The views of a scene show one set of named points, each view turned or mirrored, shifted and resized as a whole, with a little noise and some points left out.

Scene 1
View 1
Dof: [3 -2 -6 13 14 2 -33 24 10 5 32 -26 16 -12 -12 13 10 -9 7 -3 4 11]
vemep: [-9 -5 8 17 36 -5 -29 6 29 -3 -14 -52 29 26 -30 31 -6 7 1 10 14 9]
gov: [9 1 -13 12 22 -21 4 3 -11 -17 10 2 -23 -19 17 4 39 -11 -2 25 -31 11]
Fuv: [-12 -7 -16 35 32 -10 -21 -9 31 -22 -6 -25 15 14 -13 42 9 25 -12 11 -10 6]
Vob: [3 -1 3 7 22 -5 -23 19 7 3 12 -32 11 -1 -13 10 10 -13 8 9 4 11]
tuz: [-2 -4 -2 15 21 1 -33 18 19 3 16 -37 23 3 -21 21 2 -2 5 0 10 9]
duk: [-4 -5 -5 20 20 6 -41 19 25 3 21 -38 30 4 -25 27 -2 3 4 -6 14 9]
mipag: [14 2 -15 7 13 -17 1 13 -19 -10 28 8 -26 -33 22 -5 43 -21 3 20 -31 13]
Fisom: [7 1 7 0 22 -9 -15 21 -2 4 11 -29 3 -5 -7 2 16 -21 10 14 0 12]
gitas: [9 1 3 1 20 -11 -11 20 -8 1 14 -21 -4 -12 0 -1 23 -23 9 16 -7 13]
bab: [4 -1 -2 10 21 -8 -19 15 5 -2 13 -25 6 -5 -7 11 16 -11 5 11 -4 11]
mirug: [1 -4 -11 19 13 5 -38 22 16 4 35 -25 20 -11 -14 19 7 -3 4 -7 5 10]
minu: [2 -1 -7 14 25 -14 -10 6 4 -11 5 -16 -3 -5 0 14 23 -5 0 18 -14 10]
Daf: [1 -3 -6 15 22 -6 -22 13 10 -4 14 -25 9 -4 -9 17 13 -4 2 8 -3 10]
Bogiv: [3 -2 -7 14 19 -5 -22 15 7 -2 20 -21 6 -9 -7 13 16 -7 4 7 -4 11]
fesam: [3 -1 -3 11 24 -11 -13 10 4 -6 8 -21 1 -4 -4 12 19 -8 2 15 -8 10]
ruduk: [4 -3 -12 16 11 3 -33 23 9 3 37 -20 13 -16 -9 14 13 -7 5 -5 1 10]
Kerof: [6 -1 -4 9 14 -1 -27 24 4 5 29 -24 10 -13 -9 8 14 -14 8 2 1 11]
pozib: [12 2 -10 6 10 -6 -15 23 -10 1 36 -6 -8 -28 7 -2 29 -21 7 7 -14 12]
Zilob: [2 -1 7 6 25 -5 -23 19 9 4 7 -38 14 4 -17 11 6 -13 8 10 8 12]
tuse: [1 -3 -8 17 17 1 -31 19 14 1 26 -26 16 -7 -13 19 9 -3 4 -1 3 10]
Nerov: [-7 -4 13 11 31 2 -39 19 28 8 -3 -60 38 24 -37 26 -14 -2 9 2 27 10]
View 2
Fisom: [13 -8 -2 -26 -15 13 -12 -8 10 15 -27 -12 -2 4 -15 3 -21 15 22 7 -14 -16]
duk: [17 16 -14 -6 -9 36 -29 8 -7 18 -5 8 -8 -3 -24 13 -8 38 13 18 -7 -16]
tuse: [17 9 -12 -9 -6 27 -17 -2 4 15 -15 0 3 0 -20 7 -9 29 7 14 -9 -15]
Daf: [14 2 -14 -14 -11 22 -9 -4 7 15 -15 2 4 -3 -17 8 -9 18 14 13 -13 -15]
gov: [12 -17 -15 -23 -11 1 25 -23 31 10 -31 -6 28 -2 -6 -1 -5 -11 8 6 -21 -14]
tuz: [16 9 -12 -11 -12 30 -24 5 -4 17 -10 4 -7 -3 -22 11 -11 30 17 15 -10 -16]
Vob: [14 -1 -7 -19 -14 20 -17 -2 4 16 -19 -4 -4 1 -18 6 -16 21 20 10 -13 -15]
bab: [14 -3 -9 -18 -13 18 -9 -6 9 14 -20 -4 3 0 -16 5 -13 15 16 10 -14 -15]
Zilob: [13 -1 -6 -22 -17 21 -21 1 0 17 -16 -3 -10 0 -19 8 -18 22 25 11 -12 -16]
vemep: [14 7 -21 -16 -27 32 -27 15 -14 21 5 19 -20 -14 -23 18 -9 22 39 20 -14 -15]
minu: [13 -7 -17 -19 -15 13 5 -9 15 14 -18 3 11 -6 -13 6 -7 3 17 11 -17 -14]
Dof: [17 8 -6 -10 -3 26 -20 -4 5 15 -21 -7 3 4 -20 5 -12 32 4 12 -8 -16]
mirug: [18 14 -10 -4 -1 31 -21 -2 3 15 -16 -2 5 2 -22 7 -8 36 0 14 -7 -16]
Nerov: [15 10 -11 -17 -24 36 -42 18 -20 22 1 10 -30 -7 -26 17 -18 36 38 18 -9 -16]
Bogiv: [15 2 -11 -14 -8 20 -8 -6 10 14 -20 -3 7 0 -17 5 -10 19 10 11 -13 -15]
gitas: [12 -11 -2 -26 -12 9 -4 -13 16 13 -31 -15 5 5 -13 1 -19 10 16 5 -15 -15]
mipag: [13 -16 -7 -22 -2 -1 23 -29 37 8 -42 -18 33 7 -6 -6 -10 -4 -4 2 -18 -14]
Fuv: [15 7 -37 -6 -20 29 2 6 1 16 8 31 7 -22 -18 17 10 7 22 23 -17 -14]
View 3
fesam: [8 25 -8 8 11 4 3 18 -11 -10 19 -2 -7 -20 7 2 -5 -3 8 2 7 -7]
tuse: [7 5 -7 10 12 -6 -1 22 -4 -9 12 -14 -12 -9 2 -6 -14 9 13 5 7 -18]
mirug: [8 -3 -7 10 12 -7 -3 23 -2 -6 9 -18 -13 -5 -1 -12 -17 14 14 6 9 -20]
Bogiv: [8 16 -8 8 12 1 -1 18 -8 -8 15 -9 -9 -15 3 -5 -9 4 9 4 9 -11]
Nerov: [-10 0 4 31 9 -27 5 32 -11 -16 21 -24 -17 6 25 34 -15 19 22 4 -2 -37]
bab: [6 20 -6 10 12 1 -1 17 -13 -7 17 -9 -9 -13 7 0 -6 5 8 5 9 -11]
Daf: [7 15 -7 10 10 -2 3 21 -7 -11 17 -7 -10 -16 6 1 -10 2 11 3 6 -13]
minu: [10 28 -10 5 10 6 6 18 -9 -12 20 3 -7 -26 6 1 -4 -8 7 1 5 -3]
Dof: [7 5 -6 10 13 -3 -6 19 -8 -4 10 -18 -12 -5 1 -10 -13 14 12 6 12 -18]
Vob: [3 18 -4 14 12 -3 -2 18 -15 -7 17 -13 -10 -9 11 6 -7 9 10 5 9 -15]
duk: [2 -7 -4 18 10 -18 2 30 0 -13 13 -20 -16 -2 7 5 -20 15 20 4 2 -28]
ruduk: [9 4 -8 7 13 -2 -6 19 -4 -4 9 -16 -12 -7 -4 -17 -14 12 11 6 12 -15]
Zilob: [0 19 -2 18 12 -6 -1 20 -17 -8 19 -14 -10 -6 14 13 -6 10 11 5 8 -19]
mipag: [21 43 -16 -10 14 30 -7 2 -16 2 13 8 0 -32 -9 -29 4 -10 -5 5 21 15]
pozib: [14 26 -11 -1 15 16 -10 7 -15 3 10 -7 -6 -16 -5 -24 -3 5 2 8 20 -1]
Kerof: [7 13 -6 8 13 1 -6 16 -12 -2 11 -15 -10 -7 2 -10 -9 12 9 7 14 -14]
vemep: [-5 6 0 27 6 -24 13 35 -6 -23 25 -12 -15 -9 23 36 -14 5 21 -1 -8 -29]
Fuv: [9 4 -10 12 4 -15 22 38 13 -30 23 5 -12 -31 7 15 -18 -16 19 -6 -13 -15]
tuz: [2 3 -4 17 10 -13 2 25 -6 -11 15 -17 -14 -5 10 7 -15 12 16 4 4 -24]
gitas: [7 34 -6 7 14 11 -6 9 -23 -1 17 -6 -5 -15 7 -3 1 4 3 6 16 -4]
View 4
tuz: [11 16 -5 -10 5 8 5 -10 4 -21 -5 -3 -12 12 -14 -9 -1 -18 20 2 5 4]
fesam: [-1 14 -5 -5 1 3 8 3 -8 -15 -6 2 -7 13 -9 -13 5 0 9 3 7 10]
Vob: [0 18 -6 -7 2 4 9 -6 -2 -19 -3 1 -8 14 -10 -9 2 -13 14 5 9 7]
gitas: [-13 17 -11 -7 -3 0 12 2 -10 -17 0 6 -5 15 -6 -8 3 -1 7 12 13 11]
Kerof: [-1 13 -12 -12 -2 4 4 -4 -1 -20 1 -1 -11 13 -13 -5 -4 -6 15 12 9 5]
ruduk: [4 9 -13 -14 -2 6 -1 -4 2 -21 2 -4 -14 12 -18 -5 -7 -3 18 12 7 2]
Bogiv: [1 12 -8 -9 0 5 4 0 -3 -17 -3 -1 -10 12 -13 -9 0 -2 13 7 7 7]
tuse: [10 11 -8 -12 2 8 1 -5 3 -20 -3 -4 -13 12 -17 -8 -4 -8 18 6 5 3]
Nerov: [20 25 3 -6 13 10 12 -22 9 -23 -10 -3 -10 13 -11 -11 3 -44 26 -7 4 4]
bab: [-1 15 -7 -7 1 4 8 -1 -5 -17 -4 1 -8 13 -10 -10 3 -5 11 5 8 8]
Fuv: [26 8 7 -1 10 13 1 5 -3 -11 -21 -7 -12 9 -17 -23 11 -1 14 -17 -6 8]
minu: [-1 12 -4 -3 0 4 8 7 -10 -13 -8 2 -7 12 -10 -15 8 6 6 1 6 11]
mipag: [-23 6 -16 -8 -12 -2 5 18 -19 -11 3 6 -6 13 -8 -9 2 31 -2 18 13 13]
Zilob: [2 20 -5 -7 4 4 12 -9 -1 -19 -5 2 -8 14 -9 -9 3 -19 15 3 9 8]
duk: [19 14 -5 -12 6 11 1 -12 9 -22 -6 -7 -15 11 -18 -8 -4 -21 24 1 2 1]
pozib: [-14 9 -17 -12 -8 0 4 6 -9 -17 5 2 -9 13 -11 -4 -4 13 7 20 12 8]
vemep: [22 22 7 -1 14 11 11 -13 3 -18 -17 -2 -9 12 -11 -17 9 -32 20 -14 1 7]
Fisom: [-9 20 -8 -6 0 1 13 -4 -7 -18 -1 5 -6 15 -6 -8 3 -10 10 9 12 10]
gov: [-15 8 -8 -3 -6 0 7 19 -20 -8 -5 5 -5 13 -7 -15 9 26 -3 7 9 15]

Which points are out of place in each view (at most two, in the order of its rows)? Write none if all are in place.
view 1 -> none
view 2 -> vemep
view 3 -> bab, pozib
view 4 -> tuz, tuse
